Each scene shows the same named points in several views. A view is turned or mirrored, shifted and resized as a whole, has a little noise and may leave points out.

Scene 1
View 1
(26): [-5 -5  5  9 -1 -8 -9 11 10 -4]
(4): [-4 -7  2  6  9  1  2 10 -2 -2]
(217): [-10   7 -11  12   6  12  -7   7  16   3]
(173): [-10   0  -5   9  10  11  -1   7   6   2]
(21): [-16 -14   8  10  -1  -1 -13  16   7  -3]
(165): [ -2  17 -15  13   2   6 -12   4  25   2]
(199): [-15 -10   7  11  -2  -2 -16  15  11  -2]
(181): [-8  5 -8 10  9 11 -3  7 10  3]
(121): [-2  3 -4  9  4  0 -5  8 10 -1]
(152): [ -3 -10   6   6   7  -5  -1  11  -1  -4]
(33): [-3 -7  5  8  3 -6 -4 11  3 -4]
(108): [  2   5   0  10  -1  -9 -11   9  14  -4]
(125): [-10   4  -7  11   6  10  -7   7  12   2]
View 2
(152): [-10   2  -3   2  -9   7  10  15  -6   0]
(181): [-4 -2  6  2  4  1 -6  2 -3 18]
(199): [  3  -1 -10 -18   0   1   3   9  -6  -9]
(4): [-13   0   0   4  -7   7   8  12  -6   6]
(33): [-3  3 -4  0 -7  8  7 13 -5 -2]
(26): [ 6  4 -5 -4 -2  9  4 12 -4 -5]
(121): [ 2  3  3  5  2  8 -1  7 -2  9]
(125): [  8   2   8   1   9   4 -10   1   0  15]
(217): [  5  -1   7  -3  10   1 -11  -1  -1  18]
(21): [  3  -1  -8 -14   0   2   2   8  -7  -4]
(108): [15  9  2  3  1 13  0 11 -1 -2]
View 3
(125): [ 1 -7 -6  4 -4  3 11  4  2  0]
(199): [ -9  -3 -16   6  10   1  -4  -3  -8  -4]
(121): [ 4 -5 -5 -1  1  2  2  4  5  1]
(26): [ -1  -3 -11  -1   9   0  -8  -1  -1  -2]
(108): [  5  -5 -13  -8   4  -5  -5   2   2   3]
(21): [ -7  -4 -14   6   9   1  -1  -2  -5  -4]
(33): [ 0 -3 -4  2 11  4 -9  1  2 -1]
(152): [ 0 -2  1  5 12  6 -9  1  6 -2]
(181): [ 3 -8 -1  5 -4  5 11  4  6  0]
(217): [ 2 -9 -7  2 -8  1 15  4  2  0]
(165): [  8  -9 -14  -9 -13  -6  14   4   3   4]
(4): [-2 -2 -1  8 13  8 -8  0  3 -4]
(173): [ 3 -7 -3  2 -4  4 10  4  5  0]
View 4
(33): [-2  2 -4 -1  0 -9  5 -1 -1  6]
(26): [ -3   0  -6  -1   3 -11  -2  -8   1   8]
(4): [-1  4 -3 -2 -2 -8 13  3 -5  4]
(173): [ 9 -3 -7  0 -5  6 12  2 -4  6]
(217): [12 -8 -9  1 -6  9 12  0 -4  6]
(125): [ 8 -7 -7  0 -5  4 11 -1 -5  6]
(108): [ 6  2 -5  1  1  1 -4 -4  3  9]
(152): [ -3   4  -2  -1  -2 -11   9   1  -4   4]
(21): [ -1  -8 -10  -1   0  -7   6  -9  -4   7]
(199): [ -3  -9 -10  -1   1 -10   4 -11  -4   7]
(165): [17 -6 -9  2 -3 17  2 -1  1  9]
(181): [ 9 -3 -7  0 -5  5 14  2 -5  5]
(121): [ 6  1 -5  0 -3  2  7  0 -2  6]
View 5
(33): [ 0 -3  2 -7  2 -5  7 -1  3 -4]
(152): [ 3 -5 -1 -8  0 -4  9 -3  5 -3]
(173): [-2  6 -6  5 -2 -5  0 -2  3  7]
(125): [-2  5 -1  4 -1 -6 -1  0  4  8]
(21): [-2  0 11 -5  2 -6  3  2  6  2]
(181): [-1  5 -5  4 -3 -5  1 -2  5  8]
(165): [-13  12  -5   9   4  -5  -9   5   0   7]
(26): [-4 -1  6 -7  5 -5  4  2  4 -4]
(108): [-10   3  -1  -3   7  -3   0   4   1  -5]
(199): [-1 -1 15 -8  3 -7  3  3  6  2]
(121): [-4  3 -4  0  1 -4  2  0  2  1]
(4): [ 4 -3 -4 -5 -1 -5  9 -4  5 -1]
(217): [-7  8  0  4  2 -6 -4  2  3  7]
View 6
(21): [17 -9  9 18  6  1  1  8 -9  9]
(199): [ 18 -12   8  22   8   2   3   8  -9   8]
(165): [ 20   7  10 -11   6  -9 -10   6 -15  -7]
(4): [ -8  -1   7  12  -9   2   2   5 -12  12]
(152): [ -5  -4   1  17 -10   3   4   3 -11  13]
(121): [  6   4   5   1  -3  -5  -3   3 -14   2]
(181): [  2   8  17  -1  -2  -2  -7  10 -14   1]
(26): [ 14  -8  -3  15   0  -2   3   0 -10   8]
(125): [  8   4  16  -1   1  -3  -8  10 -13   0]
(173): [  4   8  14  -4  -2  -3  -8   7 -15   1]
(108): [ 17  -1  -9   2  -1  -8   0  -3 -12   2]
(217): [ 11   7  19  -6   4  -4 -10  10 -15  -4]

In a view up to two points have been moved. Name them for each view, in the order of its rows, or write none.
view 1 -> (173), (21)
view 2 -> (125)
view 3 -> (4)
view 4 -> (26)
view 5 -> (217)
view 6 -> (165)
